Each scene shows the same named points in several views. A view is turned or mirrored, and shifted as a whole, has a little noise and may leave points out.

Scene 1
View 1
Vora: [ -7 -13   4  -4 -17   5   9  -4   3   7   6  -5   2  -6  12  12 -17   9
   8 -11   7  -3  15   0  17   9  15  -7  10 -21]
poso: [ -2 -17  15  -3 -14  -3   1   4  15   7   8 -10   5   5   6  17  -6   1
  10  -5   7   0   4   4  16  -3  13 -20   7 -15]
lova: [  5 -18   9  -7 -22   7 -15  15 -15  -8 -12   0   5   2  -5 -22  12  26
 -13 -28   5   2  12  14  18  13   4 -14  -4 -33]
Sufov: [ -4  -8  17  -1 -10  -6  -9   9   3  -8  -4 -12   6  15   1  -7   8   8
  -7 -10  12  13   0  10  10  -5  14 -22   2 -13]
zerit: [-11   2  10  -1  -7  -3  -5   5  -8 -15 -10 -10   7   8   7 -18   9  13
 -12 -13  14  17   2  10   9   3  19 -15   4 -17]
fev: [ -7   0   5   2 -10  -1 -11   9 -16 -17  -8  -8   4  14   6 -21   0  28
 -17 -15  14  14  11   9  10   5  15 -14   8 -18]
megur: [-13   0   3   1  -9   1   2  -2  -9  -6  -2  -9   3   2  12  -5 -12  17
  -6 -11  13  11  13   4  11   8  16  -8  11 -16]
vur: [-17  -1   4  -7 -11   3  17 -11  -1   0  -7  -8   3 -19  16   2  -7   0
   3 -16  11   5   7   6  13  14  21   0   7 -24]
vibep: [  2 -14  18 -12 -18   4  -9  11  -2  -8 -16  -4   6  -5  -5 -18  23   5
 -11 -24   8   4  -1  17  15   7   9 -17 -12 -31]
lage: [-33  31   5  -6   4  -3  13 -15 -20 -31 -30 -14   3 -12  21 -36  14   0
 -25 -20  23  31  -3  14  -3  14  31   1   2 -17]
vek: [  7 -25  21  -2 -17  -5 -12  13  19   9  11 -10   6  19  -5  17   3   4
  10  -3   3   1  -1   6  16 -14   7 -33   2 -11]
roba: [ -2  -6  19  -6 -10  -3  -9  10   1 -12 -12 -10   5   7   1 -15  19   5
 -11 -14  10  13  -3  15  12  -1  14 -21  -3 -18]
zur: [  1  -7  19  -4 -11  -3 -21  18  -6 -18 -16 -11   6  16  -3 -27  27  14
 -20 -19  10  17  -4  20  10  -2  11 -25  -7 -20]
nuf: [ -4  -7  13   2  -8  -5  -9   8   4  -5   1 -11   5  14   4  -2  -1  12
  -3  -7  11  12   5   5  12  -4  14 -22   8 -11]
Bevi: [-12   5  13  -4  -9  -1  -5   4 -10 -20 -18 -10   5   2   7 -26  17   9
 -19 -19  13  19  -1  15   8   6  18 -11  -2 -20]
vodi: [-20  14  -1   7  -2  -4  -1  -3 -18 -16  -5 -13   2  12  15 -15 -13  24
 -13  -9  20  21  10   3   5   5  21  -6  17 -10]
pumo: [-21  16  -4  11  -1  -5  -6   2 -24 -21  -9 -12   2  19  17 -23 -14  33
 -20  -5  22  24  15   2   3   6  21  -6  20  -7]
libu: [-11  -5  17 -17 -11   3  10  -5   6  -7 -17  -8   4 -20   7  -7  20 -16
  -3 -21   9   8  -6  16  13   8  19  -9 -10 -29]
tatev: [-14  14   9   7   0 -11 -13   9 -14 -26 -12 -15   5  28  10 -27   5  22
 -22  -9  20  29  -1   9   2  -4  21 -20  11  -5]
View 2
vur: [-15  -6 -23  -5 -12 -13   6  11  -5   1   4   0  11  12 -14  -9  -4 -18
  -4   2  -6 -17   9  -2  -2 -38   9  12 -18  11]
roba: [ 10  -9 -20 -16  -2   5  10   2   5   2  -3  13  12  -1  -7  -4   7  -5
  19   3   9  -5   5   8 -16 -14   5  -1   7  -7]
Vora: [-10  -4 -12  -5  -5 -11   2  27   2  16   2  -2   8  19 -11 -17   8 -15
   8   7  -5 -11   0  -1   8 -35   9  23 -21   9]
zur: [ 17  -8 -18 -20   3  12  13  -2   7   1  -6  17  12  -5  -7  -1   8   0
  28   2  14   0   7  12 -23  -7   6  -5  16 -16]
Bevi: [  8 -10 -25 -18  -4   4  13  -8   0  -7   3  19  14  -6  -8  -4   1  -6
  12  -3   8  -8  12   3 -20 -21   3  -6   3  -6]
fev: [ 16 -16 -18 -24   4   5   6   1   8   2   5  24  13  -2  -6 -16  10  -2
  17  -3  10   0   5  -6  -8 -22  -2   5 -10  -6]
pumo: [ 23 -17 -23 -29   1  -1  -4  -4  12  -6  20  35   9  -3   0 -27   7  -3
  10 -16   6   1  18 -24  -3 -34  -7   2 -23   0]
vodi: [ 17 -13 -22 -23  -3  -4  -3   1  10  -4  17  27   7   0  -4 -23   5  -7
   9 -13   3  -3  18 -19  -3 -35  -3   4 -20   3]
lage: [  1 -14 -39 -21 -19  -6  12 -26 -10 -26  15  27  16 -15  -8  -6 -15 -14
 -12 -16   4 -16  26  -9 -23 -32   0 -16  -7   1]
vek: [ 17  16  -4  -5   3   1  -9  38  22  29   1 -10 -13  25  -3 -13  18 -12
  45   9  -9  -3  13  15  -4 -15  16  16  14  -6]
zerit: [ 10  -8 -22 -18  -3   1   5   2   7   0   6  17   9   1  -6 -11   4  -6
  13  -4   4  -5  13   0 -13 -23   2   0  -2  -4]
tatev: [ 31  -8 -24 -28   3   6  -2  -6  14  -5  17  30   3  -5  -1 -17   7  -3
  21 -15   8   0  23 -10 -16 -20  -2  -7  -1  -8]
lova: [  2 -20 -13 -17   9   9  18   5   1   9 -17  16  25  -1 -11  -5  15   1
  19  13  17   0 -12   8  -6 -12   3  10  -5  -6]
megur: [  3 -11 -17 -15  -4  -7   2  12   5   3   7  14   9   9  -6 -17   6  -9
   9  -4   0  -6   7  -9  -1 -31   2  13 -19   4]
vibep: [ -3 -10 -17 -11   0   7  18   3  -3   5 -15   6  18   1 -12   3   5  -3
  18  13  11  -7  -4  19 -17  -9  10   2  11  -9]
poso: [ -1   6 -10  -4  -2  -6  -4  32  11  20   4  -7  -3  21  -8 -12  10 -15
  22   7  -8 -10   9   8   1 -28  13  18  -2   2]
Sufov: [ 13   0 -17 -16   1   3   2  12  11   9   4   9   1   8  -5 -10   9  -9
  25   0   1  -4  13   7 -13 -19   6   4   6  -6]
libu: [-14   0 -27  -5 -16  -5  15   3 -10   0  -5  -3  10   6 -14   4  -7 -16
   4   6  -1 -20   8  17 -19 -23  14  -1   7   0]
View 3
vur: [ -5  12  11   1   3  -3   8   3  -3   9   4  20 -14  14 -10  11   1  -2
 -23  -9  13 -14 -20  -2   9  -1 -10  12  -3  -3]
fev: [-21  12  19  -3   1  -3   7  -3 -30  -8  -2  15   2   7  14  -2  -4   7
 -16 -11  -2 -11   7  15  13  -9  -3   3  12  -9]
lage: [-33   1  33   6 -31  -2  25 -18   7  -5  -4  25 -13  24  -9  -7   4 -18
   1 -14  31  -7  18  22  17 -16 -23  14  18 -22]
vibep: [-19   8  -5  10 -14   0  14  -1 -24   4  -1  29   7   4  14  12   3  -8
 -30  -9 -20 -21  -6  17  23   5 -27  12   5   1]
poso: [  5  14  -4   1  11   3   0   9 -12  10   1  10   1  -2  -6  15  -3  13
 -35 -10   1 -14 -23  -2  -6   6  -1   2  -7   9]
zerit: [-17   9  14   2  -9   0  10  -5 -17  -4  -3  15   3   5   4   1  -2   1
 -18 -12   3 -11   5  17   8  -5  -9   4  10  -5]
Bevi: [-24   6  13   4 -19   0  15  -9 -16  -4  -4  22   3   9   6   0   1  -6
 -17 -13   0 -12   9  20  15  -5 -19   7  13  -9]
Vora: [  1  15  10  -3  18  -5   0   9 -14  10   7  16 -15  11  -6  13  -2   6
 -28  -7   9 -16 -28  -8   9  -2   0  11  -7   1]
vek: [  5  13 -16   2   9   7  -1  10 -21   9  -2   6  17 -13   2  18  -4  18
 -43 -10 -13 -15 -16   3 -11  14   0  -5  -7  17]
roba: [-21   8   5   5 -12   2  12  -4 -22  -2  -4  19   8   4  10   5  -1  -2
 -24 -11  -9 -15   3  19  14   2 -16   6  10  -2]
tatev: [-24   8  22  -2 -12   2  10 -11 -19 -15  -9   5  11   1   7  -8  -4   8
 -11 -17   8  -6  26  24   0 -10   2  -6  18 -11]
pumo: [-21  13  36  -8   4  -6   5  -7 -22 -18  -1   6  -5  10   7 -10  -7  11
  -5 -15  19  -5  19  13   7 -20  10  -2  15 -19]
Sufov: [-11   9   1   2  -5   4   8  -2 -18  -1  -5  11  12  -2   5   8  -1   7
 -27 -13  -4 -12   2  14  -1   4  -6   0   5   1]
nuf: [ -7  13   4   0   3   2   3   1 -20  -1  -3   8   7  -2   4   5  -5  12
 -26 -14   0 -12  -3  10  -3   1   0  -2   4   1]
View 4
Bevi: [ -5  18  24  23  -4  -4  -6   0 -12 -23   2  15  -4   0  -9  -8   3 -18
 -26   9  14   4 -18 -15 -13  -3  17   0  19   9]
tatev: [-16  22   9  17 -20  -4   2   9  -1 -25  21   4  -6  -3   1 -12   2 -11
 -40  15  31   7 -17 -19 -20 -10  10   1  11  14]
vur: [ -9   6  24  17   4   7  -5   6  13  -5 -27  22   2   0  -7  14  14 -17
 -12  10 -11  -1 -15   7  -4  -6  19  12   6  17]
Sufov: [ -7   8  10  20  -4   4  -1   9   5 -18   3  -4  -1   5   2  -5  12 -14
 -13  -4  23  11 -17  -6   2  -3  11  -6  15  13]
fev: [-13  28  17   3  -5   1  -1  -2  -5 -19  -2   1  -8  -1   3 -10   5 -15
 -26   4  21   7 -13 -11 -15  -6  14  -3   6  13]
vibep: [  5  15  29  24  13   3  -7  -7 -16 -21  -9   5  -5   6  -7  -9   7 -20
  -4 -11  13  12 -18  -9  -1   6  16 -11  27   3]
libu: [  4  -2  28  38   9   3  -9   3  -3 -15 -16  23   4   4 -15   6  10 -21
  -1   2  -5   4 -18  -2   3   2  19   4  27   9]
megur: [-16  17  15   4  -5   5   1   4  10 -11 -14   8  -4   1   2   2  11 -14
 -22   9   8   4 -13   2 -10  -9  15   6   1  17]
poso: [ -7  -2   5  16   3  13   0  14  24  -7 -15  -8   4   7   8   5  21 -14
   0 -11  11  11 -17  11  12  -3  10  -2   6  19]
vek: [ -3  -3  -2  16   2  13  -1  16  21 -11  -5 -23   4  12  12  -3  21 -13
   7 -23  26  19 -19   7  19  -2   8 -13  12  15]
zur: [  1  17  20  23   0  -2  -4  -1 -17 -27  12  -1  -6   5  -3 -17   4 -16
 -17  -6  28  14 -19 -20  -7   3  12 -13  28   4]
lova: [ -2  29  29   0  15   4  -6 -14 -17 -15 -14  -2 -12   6   0 -11   6 -20
  -7 -13  17  12 -14  -7  -9   3  16 -13  15   5]
Vora: [-12   8  14   3   7  14  -2   6  22  -3 -31   4  -1   4   4  11  19 -15
  -6  -3  -3   5 -14  15   2  -7  15   5  -2  18]
lage: [-13  17  31  34 -11  -8  -6   1 -14 -23   3  43   1  -8 -22   2  -2 -16
 -44  38  -5  -8 -17 -19 -29  -7  18  18  18  11]
roba: [ -4  15  19  20   1   2  -4   0  -9 -20  -1   5  -4   2  -4  -9   6 -18
 -15  -2  19  11 -19 -11  -6  -1  14  -7  19   8]
nuf: [-11  11   6  13  -5   6   0  11  11 -15  -1  -7   0   5   6  -5  13 -12
 -14  -3  22  11 -16  -1   0  -6  12  -4   8  16]
vodi: [-22  24  11   5 -15   1   2   7  10 -16   0   9  -5  -4   2  -1   5 -11
 -39  19  13   1 -13  -7 -20 -13  12  11  -1  19]
zerit: [ -9  16  17  17  -5   2  -2   4  -2 -19   2   7  -2   1  -3  -4   7 -14
 -24   7  16   6 -16 -10 -10  -6  13   0  13  11]
pumo: [-26  32  11  -1 -19  -2   2   6   5 -16   4   7  -9  -5   4  -5   4 -11
 -47  22  18   1 -13 -12 -28 -15  13   9  -5  20]

Which points are out of place in each view (at most two, in the order of its rows)? Write - if all are in place.
view 1 | roba
view 2 | vek
view 3 | vur
view 4 | -

Scene 2
View 1
roza: [  2  13  -3  -5   7  -6  -2  -2 -12  -7   5   4  13 -20   2   3   2 -13
   2  -2  -5   1 -14  -1  -1  -2   0   2  -6 -20]
pag: [ -5  20  -3  -9   8 -10   5  -3 -15  -7  10   5  23 -20  -3   5   4 -14
   2  -4  -3  -1 -13   0   6  -1  10   0 -12 -26]
zumob: [  0   5  -3   3   9 -16   5  -4  -4 -12   9   9   2   9  14   2   1 -13
  -5  -3   1   6 -11   7   1 -14  -4   9 -29 -27]
tuvi: [ 27  -4  12  -6  -5  12 -14   1 -13 -26  -2  23  13  -5  25   4   3  -8
   4   2 -11   2  -5  -8   1  -9  -2   7  -2   0]
medi: [ 15   8   6   0   7  -2  -4   3  -3 -15  -1  11  14 -19  16   2   4 -10
   4   5  -5  -2  -8 -11  -4  -4  -6  -4   1 -13]
pav: [ 10   5   5  -1   4  -7   3   1  -1 -23   6  21  10   9  25   3   4  -8
  -1   2  -1   3  -7  -1   4 -15   2   4 -23 -20]
davat: [ 30   6  18  -6  -1  13  -9   8  -1 -26  -6  23  24 -21  27   4   8  -4
   6  11  -9  -7  -1 -22  -2  -4   0  -7  13   0]
Rel: [ 18   7   4   4   8   2 -12   3  -5  -9  -5   5  10 -27  13   0   1 -12
   6   6  -8  -1 -11 -12 -13   0 -13  -5  13  -7]
pese: [ 13  16   0  -8   5  10 -14   1 -19  -2  -3  -2  24 -55  -7   1   3 -15
   9   1 -14  -9 -13 -14 -11  11  -4  -9  29  -5]
Rebon: [  4   6 -11  17  17 -17  -7  -1  -4   6  -1  -9 -11 -16   4  -2  -5 -18
  -2   0   1   6 -17   2 -17  -5 -28  -1  -2 -24]
reri: [  2   9   1  -4   7  -9   4  -1  -8 -16   9  15  11  -1  13   4   4 -10
  -2  -3  -2   4 -10   1   5  -9   4   5 -23 -23]
lali: [ 11  25  16 -29  -5  13   5   4 -16 -29   8  27  53 -33  10  11  14  -2
  10   4 -12 -13  -5 -19  16   3  32  -8   4  -6]
View 2
tuvi: [-27   7  -7  10  -6  12   9   8  -8   1  14  -7  -2 -11 -15 -13  -9  13
  15   5 -14   8  -9  -7 -26  10 -13 -14   1  15]
pag: [-25   9  12 -12  -2   7 -23   2  -3  -6   5  -5  -3  -1 -12  -4  -4  -1
  28   9  -6  -2 -15   7   4 -10  21  -1  -1  -5]
pese: [-22  20  22 -20  -3  24  13 -12   3 -10   3  -3  -5 -21 -27   0  20  -9
  10  -6   7   3 -17 -11   4   4  -6  -2 -26 -12]
zumob: [-10  -5  -7   2   3 -11 -25   6  -9  -2   2 -10   7  12  -5 -16 -14   3
  28  12  -6 -11 -13   2 -18  -6  21  -3  17   6]
Rebon: [  9  -5   0  -9  10 -17  -6 -14  -4  -4 -11  -9  14   7 -17 -15   6 -11
  15   0  14 -17 -19 -12 -16   2   9   2  -1  -4]
roza: [-16   8   8 -10   1   3 -14  -1  -2  -5   3  -6   0  -3 -14  -8  -2  -2
  23   4  -1  -4 -16   1  -3  -4  13  -1  -2  -4]
reri: [-22   5  -1   2  -2   3 -20   8  -7  -2  10  -7  -1   0  -9 -10 -13   9
  26  10 -11  -1 -13   5 -12  -4  13  -6   7   6]
Rel: [-18   8   9  -7  -4  11  18  -6  -4  -8   0  -5   1 -13 -22 -12  11  -1
  13  -2  -1   0 -10 -16 -11   9  -7  -7 -13   1]
lali: [-62  22  21  -9 -21  39   2  17  -7 -14  17  -2 -19 -21 -14  -2  -2  11
  30  11 -28  16  -2   3  10  -4   6 -15 -10   3]
pav: [-24  -3  -6   6  -4  -3 -12  13 -14  -4   4  -8   2   4  -5 -18 -13  10
  27  15 -16  -4  -6  -1 -19  -1  12  -9  15  12]
View 3
pese: [  1  -5  -6   5  17 -22  -9 -19  15   4  16   2  16 -13  -1 -22  11 -15
 -10   4  25 -14  -7 -16 -10  -4  15 -18  -4  -4]
roza: [  6  -7  10  -1  11   2  -6 -25  23   2   4  -5   5   3  22  -4   4  12
   0   5  11  -5 -13 -18  -6  -1   9   7  -4   9]
medi: [ 10 -11  16  -5  18  -5  -3 -15   5   6   1   5   4   0  18  -1   2   7
  -4  12  10 -10  -8 -17  -1  -8  17  11 -14   2]
Rel: [ 10  -7   6  -4  17 -12  -3 -10   4   6   4   7   7  -8   4  -8   7  -6
 -10  10  15 -13  -7 -13   2 -11  23  -2 -14  -4]
davat: [ 15 -18  23 -13  28 -22  -5 -15  -9  18  11  20   3  -2  12  -1   0  -1
  -7  16  17 -11  -1 -17   0 -14  17   9 -19   0]
zumob: [ 12  -8  20 -10   9  21   0 -22  22   0 -10  -8  -5  15  36  11   0  29
   6   9  -2  -1 -18 -18   0  -4  10  25 -11  12]
Rebon: [  7   2   0  11   8  18   8  -9  23 -18 -17 -18   3  -5  23  -2   8  10
  -2   7  -5 -10 -22 -12   5  -2  22  11 -13  -3]
lali: [  9 -25  26 -17  28 -35 -20 -41   3  31  36  25  11   7  16  -6  -2   5
  -1   9  36  -5   1 -27 -18  -5  -5   3   0  16]
tuvi: [ 16 -13  17 -28  11  -4 -13  -9   0  25   3  12  -4  11  10   1   5  17
   0  13  11  -3   0 -14  10 -17  21   2 -19   7]
pav: [ 15 -14  26 -19  14   8  -4 -22   8  11  -2   5  -6  15  30  13  -4  27
   4  13   4  -3  -9 -18   3  -8  10  25 -14  11]
pag: [  4 -10  15  -1  13   0  -8 -37  27   3  10  -4   8   6  27  -3   1  15
   3   6  16  -3 -15 -23 -14   2   1  12   1  14]
View 4
Rel: [ -9  24   4   5 -12  10  -2  -5 -21   5  11  -5  -5   6  30  -8   4  -2
   0   1 -10  19  -1 -14  -9  12   4  -1   7   8]
pag: [-14  24  19   2   8  -2 -20 -16  10   4  35   9 -12   1  26  -1  -5  17
   5   3   0  -6  19  -8 -15  12   7  -7   0   7]
zumob: [-14  20  11  13  28 -13  -8 -19  28   9  23  12  14  -1  16  -6  -1   6
   0  24  11 -24  13  -5 -16   3  15 -14  -8  11]
tuvi: [-16  32   0  -4  -9  -5   8   4  -6   1  10  -1   4   4  19 -16  -8 -12
  -5  11  17   4 -16  -1 -15  10   4  -8   1   5]
lali: [-19  43  20 -39 -18  -1 -16  13  -3  -2  48   6 -24   1  38 -10  -8   9
   0 -12  21  16   5  -3  -5  29   5   5  -4  -1]
reri: [-13  25  11   3  14  -9 -10 -12  16   5  25   9   4   1  20  -7  -2   5
  -1  15   9 -12   8  -6 -14   8  10 -10  -4  10]
roza: [-14  21  13  10   4   1 -13 -15   3   6  23   5  -7   2  22  -3  -3  10
   4   5  -4  -3  13  -8 -15   7   7  -8   3   9]
Rebon: [ -6   8   6  35  15   7  -6 -29  -3  10   4  -1   9   6  18   1   9   7
   4  16 -25  -2  13 -18 -16  -1  10 -10   8  16]
medi: [-10  26   7   2   0   3  -4  -6  -4   4  18   0   4   3  27  -8   5  -2
  -2  10  -3   7   1 -13 -10  14  10  -2   0   9]
pese: [-12  23  13   4 -22  19 -13  -9 -30   2  19  -5 -26   7  33   0  -1  11
   8 -15 -20  27  11 -12 -11  13  -2   1  16   6]
davat: [-10  34   4 -15 -16   4   5   9 -13   2  18  -5   1   3  33 -14   5 -13
  -8   2   8  20 -11 -10  -6  22   7   4  -1   6]
pav: [-13  27   8  -1  15 -12  -1  -7  18   4  22   7  13  -1  20 -11   0  -2
  -5  20  16 -11   0  -7 -13  10  14  -8  -8  10]
View 5
tuvi: [ 21  -7  16   0  -9  21   4 -18   8  12 -26  -8  17  -8 -15  13 -11  -1
  26 -10 -23  -8 -11  -4  19   3   4  10   4   8]
roza: [  9  -6   7   2   6  17   0  -3  18  -4  -4   5   5   1  -8   1 -13  -5
  -5   5   8 -17  -1 -11  11 -10  14 -13  -4  17]
lali: [ 42 -32  10   2   3  31  24 -24  43  -2 -16  -3  39   2 -19  16 -17 -21
  24 -12  -1 -23 -20   7  38 -22  24  -9  13  -5]
davat: [ 18  -5   7 -12  -2  33   7 -28  15  10 -30 -16  25  -8 -19  10 -20  -6
  24 -13  -8 -17 -21   7  22  -3  15   9  12   0]
zumob: [ 12  -6  14  -5  -6   7  -7   9  21   3   2   7  -4   3 -17   9 -17  -4
   0  18  -7   9  -2 -11  16   0   2   2  -7  24]
reri: [ 17 -11  13  -3  -5  12   1   2  25   2  -1   5   5   1 -18  10 -15  -7
   5  12  -6   3  -6  -8  20  -4   9  -1  -1  19]
Rebon: [-12  13   4  -9   4  16 -15  -1   1   4  -8  -2  -7  -2  -9  -4 -16   5
 -11  11  12 -14   1 -15  -3   0  12  -9  -6  26]
pav: [ 19  -9  14  -9 -10  13   0  -1  24   8  -6   2   6  -1 -22  12 -18  -6
  12  13 -13  10 -10  -5  23   1   3   9   0  17]
pag: [ 19 -15   8   1   4  16   6  -2  32  -6   1   9  11   5 -11   6 -14 -12
  -2   8   8 -13  -3  -9  20 -17  17 -17  -2  14]
medi: [ 10  -4   7  -9   0  24  -1 -13  15   6 -17  -8  13  -3 -16   5 -18  -4
   7   2   1 -13 -12  -3  14  -4  15   1   5  11]
pese: [  6  -3   0   2  16  34   8 -27  11  -3 -24  -8  24  -5  -4  -3 -12  -7
   3 -20  19 -49  -9  -6   8 -18  29 -21   6   3]

Which points are out of place in each view (at most two, in the order of its rows)? Write - if all are in place.
view 1 | Rel
view 2 | reri
view 3 | davat
view 4 | zumob
view 5 | roza
